Points, in no order, along strands that fork, close into loops and pass close to each other.
(in the rows, 128 means zero)
Two points are linked if the straight distance between their rows is under 148. Some points are linked to none.
Gud: [123 153  66  99 178 140 135 173 152 136 123  67 163  69 101 143 123 143
 115  88 137 114 131  58 115 116 130 178 170 124 143 163]
bom: [139 107 148 124 138 105 124 169  77 144 133 131  57 133 160 120 161  90
 140 181 153 111 112 170 129 148 126 103  81  98 143 129]
laz: [120 105  89 102 114  79 141 161 163 124  69 107 160 148 133 150 151 151
  66 146 110 121 111 153 163 167 152 173 134 133 101 170]
fizu: [136 110 176 106  99 168 138 138 123 177 169 110  46 168 166  72  94 104
 172 139 126 114  98 149 128 135 109 127 100 106 161 112]
vifid: [118 107 147 182 132  78 121 130 127 121 120 177 101 110 178 193 161 105
 143 178 123  69 103 161 156 107 104 108 121  91 145 109]
vis: [113 157 134 141 138 107 159 141 118 101  69 107 170 144  70 111  97 191
 120 102  70 151 178 156 123 163  98 166 127 172 131 136]
rer: [120 128 145  89 134 120 116 126  78 135 145 126  89 114 128 118 161  48
 128 154 159 126 137 114  90 145 113  90 127 106 147 135]
zifi: [123 170 135  97 169 142 115 110 117 102 105 123 140  68 104 165 119  41
  72 143 110 144 122  80 121 135 191  93 133 135 145 124]
guzip: [118 169 116 160 158 147 119 124 163 121 129  98 132  62  92 162 116 150
 111  84 111 136 147  57 128 114 147 181 140 135 143 148]
lik: [150 108 152 150 128  73 115 121 106  81  61 117 101  82 125 181 149  75
  98 102 127  96 138 123 156 135 144 168  87 135 160 121]
tiviz: [103  91  98 107 100  98 113 174 133 150 188 143 163 108 159 170 142 118
 134 176 196  92 112 128 121  99 122  97 136  90  96 149]
dig: [126  97  69 111 136 161 153 129 205 166 145 135 150 157 169 174 107 167
 102 112 139 128 121 196 155 128 134 147 143 126 134 138]
mobup: [ 95 129 135 152  84 136 142 124  98 123 156 158 116 180 121  84 157 161
 190 192 116 130 122 143 129 112 147  81 145 126  96 118]
gunap: [ 92 160 155 133 157 103 178 107 121  70 104 135 102 176 112 100  88 121
 158 127 114 202 128 193 144 129  99  92 102 163 104 146]
tuteb: [103 122 122 159  99 127 156 151 124 130 135 134 142 161 136  90 121 226
 169 173 105 180 128 175 151 118 134 108 123 126 103 133]
bez: [154 167 157 176 141 114 105 123 124  87 110 128  73 124  80 108 128 113
 104 111  76 149 139  77 157 167 137 167 119 138 120 149]
Gagiz: [160  83  92 168 141 103 104 189 173 145 125 135 153 135 157 120 127 189
 132 111 123 138 126 120 174 117 137 177 103 118 108 106]
tavof: [ 97 120  98 131  77 131 122 181 136 152 200 146 160 132 155 112 133 212
 169 167 141 165 116 153 144 105 110 109 117 116  90 131]
tazon: [170  85 118 141  82 137  94 128  95 154 126 139 171 112 155 140 169 152
 167 136 149  88 155 117 109  96 183 119 126 108 149  69]
zek: [155  83  85  97 116 168 136 109 195 156 125 140 162 179 167 129 140 136
  99  93 143 122 112 140 134 105 127 133 161 113 109 121]
fote: [131 124 140 204 155 106 164 174 143  99 110 133 118  71  99 162 106 158
 172 125 112 182 157 160 144  93 128 116  86 143 149 117]
zipa: [134  99 117  91 105 173 123  62 121 147 134  92 165 160 126  61  90 176
 146  62 106 110 118 136 103 117  72 158 141 156 150 121]
rit: [166 117 111  63 147 147 107 136 126 151  92 139 149 165 148 102 154 108
  67 143 102 126 116 131 129 163 177 110 143 127 107 119]
Nalu: [107 178 142 101 157 142 153 145  70 115 135 136 105 101 113 127 138  58
 147 168 146 160 155 139 106 141 158  53 118 142 137 116]
mekel: [153 106 150 128 122 132  76  77 131 174 169 139 140 109 138 110 163  65
 143 174 131 121 131  70 109 116 160  99 187  92 162 106]
fako: [142 178 129 153 114  90 133 121 130  82  77  76 106 128  63 141 140 123
  79 111  81 112 119  66 145 180 132 196 119 135  95 155]
las: [131 146 160 165 114  96  88  78  99 154 174 156 146 110 146 121 164  87
 172 176 132 128 150  83 112  74 172 113 160 104 122  58]
nobo: [177 105 164 159 121 107  80  89 121 103 104 114 107  82  98 169 158 119
 120  74 131 115 141 100 137 128 117 187 126 133 161 124]
rutil: [ 71 172 135 144 126 103 139 139  82  57 111 129  89 116  90 147 155 104
 111 152 136 118 136 125 144 137 138  95 113 145 104 175]
Miris: [121 125  78  86 125 101 136 178 149 150 147 109 162 128 131 129 149 162
  76 144 139 136 114 130 150 145 149 147 136 106  78 174]
kuzir: [141 133 119 103 130  78  93 116 157  75  77 123 160 157 160  93 150  80
  65 126 140 144 103  92 160 116 168 141 109 123  73 113]
Supag: [102 126 162 208 147  95 169 146 137  98 122 150  74 127 112 172  83 154
 171 149 120 157 133 208 158 120  98 113  98 137 142 143]
Lud: [110 128 109 131 150 172 129  79 122 115 119 112 143  86 101 161  93 142
 143  73 139 136 161 142  99 120  67 139 129 172 206 151]
nupir: [145  84 118 211 145 122 112 162 192 150 135 147 116 140 150 153 118 176
 155 106 109 104 126 120 151 123  85 188 140 123 158 118]
Fosov: [151  87 122 135 113 160 120 116 170 167 138 169 131 195 191  98 154 147
 139 140 120 128  94 123 142 121 171 141 140 103 106  89]
rab: [124 109 124  97  86 165 141 113 101 149 102 131 142 152  97 111 149 154
  85 160 110  79 137 134 108 173 116  94 183 129 123 180]
guka: [108 121 177 107 103 171 144  78 101 136 115 116  59 191 159  68 114 103
 163 158 112 118  93 182 121 131 107 106  88 129 163  95]
siz: [176 102 144 132 143 151 125 134 133 187 161 146 102 161 198 115 133  93
 157 159 130 132 121 127 140 122 207 119 117  94 122  70]
vogi: [192  65  86 147 134 124  85 145 136 144 125 142 165 114 168 139 142 150
 141  99 149  87 135 104 149 108 171 166 120 111 140  94]
mise: [122 155  96  28 170 136 151 136 111 149 131 103 154 120 115 111 103 129
  78 106 128 125 111 183  85 177  95  95 128 150 131 160]
pon: [122  72 139 146 116 160 123  99 143 150  90 134  99 164 155  97 154 123
 131 140 108 113 110 143 126 140  81 137 147 124 201 134]
ripet: [111 145 120 139  98 153 162 143 110 130 134 122 134 118  89 163 131 174
  90 143 135  80 166 138 128 155 154 133 147 139 106 180]
bavi: [129 106 158 166 125 104 114 141 122 122 147 168  70 150 170 152 163 104
 124 180 159  76  82 136 141 132 111 123 123  89 101 148]
lav: [132  88 104 167 134 144 138 134 199 150 131 134 127 176 162 172  92 178
 123  98 140  95 113 184 140 143  86 194 134 132 143 151]
kelus: [113 155 137 133 131 100 115 134 102 118 161 151 166  76 144 125 142  81
 156 153 186 143 158  92 106  76 181 102 125  99 104  68]
Nov: [ 93 161 108  94 159 143 150 134 137 125 142 141 119 144 130 138 117  98
 113 151 132 184 140 171 146 138 148  62 113 129 131 121]
Kopid: [145 119 150 142 133 144 136 168  69 156 158 126  90  82 106 107 120 151
 178 115 140 133 171  94 107 145 121 126 114 121 155 137]
denog: [113 107  80 109  82 115 123 163 140 126 137 125 185 106 131 166 154 156
  91 141 191  93 113 127 136  98 136 139 132 118  69 165]
pono: [179 170 118  93 143 138 101 108 150 129  99 112 178 136  68  99 114 146
  70  70  56 122 110 107  81 160  98 189 167 157 100 138]
det: [122 180  83  44 188 143 140 173 123 127 116  86 155  89  96 139 121 130
  72  87 129 128 116 119  94 149 130 136 125 149 120 157]
kagum: [125 137 174 192 126 109 121 110 104  85 137 173  84 171 137 106 155 108
 189 165 117 150 111 131 136  80 128  86 117 110 114  99]
feri: [165 134 137  42 140 169 103 103 111 157 175 103 141  84  95 102 121  81
 150 103 165 151 108  54  61 138 107 118 185 141 131 146]
vufat: [104 134 126 171  98 119 150 158  98  95  78 114 147 109  81 144 152 188
 126 117 109 112 190 137 131 151 128 155 113 163 122 151]
Topus: [ 51 130 144 133 122 128 170  64 129  96 140 137 141 174 135 103  68 168
 150 129 121 182 128 199 141 120  71 105  95 155 108 126]
Mov: [153 143 114 111 136 141 139 131 140 114 109 103  94 116 108 172 124  78
  52  89 153  97 122 122 139 141 137 150 118 132 108 161]
limer: [ 95 107 109  85  42 145 139 156 118 170 190 126 148 136 146  97 124 190
 171 143 170 106 113 148 112 102  98 109 121 127 117 123]
zof: [159 136 122  89 117 147 115  86 119 134 113 119 189 146  99  54 141 177
  98  81  93 142 128  99  92 142  85 135 167 150 119 120]
Lur: [113 131 111 111 170 126 155  92 142 138 103 106 161 162 115 110  57 156
 104  94  83 150 149 175 126 175  78 159 122 159 153 136]
kagi: [136 116 134  58 144 159 137 102 127 172 153  84  85 174 154  56  77 104
 110 120 132 116  91 138 107 156  77 126 114 120 161 147]
Dazim: [127 132 104 189 167 105 113 182 147 125 148 124 136  51 138 177 109 172
 163  79 167 119 133  97 135  83 115 160  88 124 124 101]
Bizu: [123 168  92 114 110  77 171 159 152  97  78  76 149 126  83 158 124 160
  85 104  87 143 120 124 154 175 171 179 100 154  93 139]
dupez: [113 123 119 162 136 117 120 111 142 120 139 160 128 103 141 179 152  94
 125 127 134 106 139 135 146 100 142 100 138 111 145 107]
Sel: [144  98 120 141 131  65  77 158 146 171 176 163 151  88 198 179 123 102
 150 162 176  47 100 114 129  92 111 107 138  76 112 103]
los: [126  96 138  88  64 193 134  80 117 167 161  96 129 156 130  82 101 138
 146 103 143  82 110 111  91 101  79 120 167 129 147 141]
tero: [160 129 131 143 172  97 106 142 170 110 101 132  90 138 142 114 131  87
 115  88 115 193 126 112 158 123 134 140  83 126 138  91]
nuz: [ 88 198 107 124 141 100 166 123 187 132 132  94 165 150  72 115  96 177
  79  95  88 122 132 133 130 143  81 176 160 125  83 162]
gosuk: [124 185 152  96 112 171 156 127  90 125 164 135 134 156 113 100 118 135
 117 114 143 129 145  97  96 146 140 118 143 142  61 135]
forik: [ 94 166 154 121 142 145 152 168  77 105 157 145 119  81 129 143 127 117
 183 128 166 169 175 117  82  93 174  86  96 129 125  95]
Lom: [105 104  91  61 110 112 128 123 111 112  92 110 152 163 132 116 164 130
 104 118 138 152 119 204 121 137  92  98 103 143 144 118]
Votul: [108 133 102 119 136 163 144 116 147 143 159 143 144 119 135 143 123 133
 151 119 135 153 163 144 129  93 133  85 133 128 168  92]
lor: [ 78 158 143 199 125  90 147 166 121  97 174 161  80 116 119 171 112 154
 164 177 146 141 112 180 158 100  95  91 100 118  91 168]
fudib: [141 131 172 181 137 141 106 126 139 144 185 158  65 133 151 100 133 106
 187 141 122 158 116 107 133  90  94  97 111  98 145  75]
Mosuz: [ 92 121 154 155 133 153 148  57 126 114 114 136 142 149 121 117  67 151
 144 104 116 150 161 161 120 136  74 126 113 169 170 122]
mufib: [119 151 161 171 128  69 131 109  90  37  69 134  89 110 114 157 158  69
 122 130 115 138 123 125 156 123 151 128  89 136 124 130]
kapab: [166 166 176 133 120 108  96  92 135  60  85 125 144 134  75 115 137 121
 117  87  81 180 130  90 137 149 134 164 118 191 110 104]
foguv: [117 105 129 100  48 178 153 130 129 185 202 133 140 132 129 122 122 132
 178 139 153  80 138 112  92 126 136 110 160 118 134 114]
vuver: [139 174 150 134 183 105 156 141 148  83  89 112  94 140 100 109  92 115
 130  88 119 207 139 145 139 122  94 130  77 158 121 120]
kaviz: [157 101 135 128 139 140 128 149 138 193 202 149  83 119 158 108 115  85
 202 157 126 147 138 104 130 119 163 103 126  86 161  85]
Bimu: [133 142 115  87 164 188 117  98 105 138 146 100 145  73  94 135 114 119
 136  98 144 132 125  87  70 140  87 126 170 148 182 166]
diton: [186 115 171 154 125 161  81  66 143 136 121 151 105 103  96 158 151 117
  99 109 105 116 138 112 136 138 154 149 175 143 158 144]
kuzol: [142 141 133 180 150  64  83 172 137 128 161 159 133  67 180 169 109 122
 159 127 169  91 115 101 149  74 127 119  89  90  92  90]
vudod: [126 121 104  36 147 155 149 111 112 177 144  90 131 156 116  75  83 110
  85 126 120  97  96 134  85 166  62  96 168 136 138 176]
Denas: [110 116 173 153 122 146 161 100 126 102  62 172 117 231 153 108 131 130
 151 159  85 144  98 195 148 168 143 157 145 157 133 136]
tokit: [113 117 179 166  90 168 151  71  90 103  92 141  95 195 158 120 120 140
 172 155 109 111 128 207 112 145 131 116 113 148 145 111]
nos: [154 147 106 102 161  65 122 162 157  93  78 108 128 170 141  90 144 101
  87 109 102 187 113 121 168 141 149 146  83 132  88 115]
Zed: [183  92 143  65 108 154  94 106 127 184 176 116 126 113 128 112 129  51
 161 124 157 114 112  64  80 128 150 123 189 107 130 130]
Zug: [174 101 131 114 110 185 104  89 132 163 116 134 164 120  99 138 139 139
 107 126 110 101 138  89 107 135 139 125 206 124 146 156]
zamo: [106 159 113 173 166 120 153 158 158 103 108 109 125  62 108 173  94 147
 132  81 122 171 146  95 150  91 152 156  95 135 149 109]
Tela: [111 119 127 142 106 125 138 134 150 100  89 145 129 182 145 138 160 140
  96 152 118 131 108 174 161 156 146 146 137 132 109 152]
leguv: [170 101 122 114 148 106  57 111 130 134 100 135 153 141 151  73 157  91
  86 144 133 134 121  67 133 126 157 135 144 100 113 130]
muda: [ 91 154 118 114 154 115 118 149  95 102  93 111 150  34 108 169 140  86
  94 146 135 121 160  76 124 128 168 104 129 133 173 148]
gumib: [ 88 152 120 130 117  84 136 154  82  83 102 108 129  70 116 177 143 107
  95 164 171  89 139 113 148 119 184 115 110 127 113 151]
Lok: [116 104 129 169  64 148 125 132 105 161 165 157 145 135 139 133 159 159
 165 181 135  80 146 122 129 112 152  94 154 103 120  95]

A tip is a point with one link. Name the tips that can be reached along the links from each point below, in the order of the rows.
bom | zifi, rit
Fosov | pono
Dazim | lor, kapab

A fork is a point with three links, a tip a point with one. Leave the first point through the second and follow the links. Name the first fork or tip that comes.
guzip, Gud | laz
laz, Tela | zamo
kaviz, siz | Lok
lik, nobo | Mosuz
ripet, rab | zifi
tazon, vogi | mobup
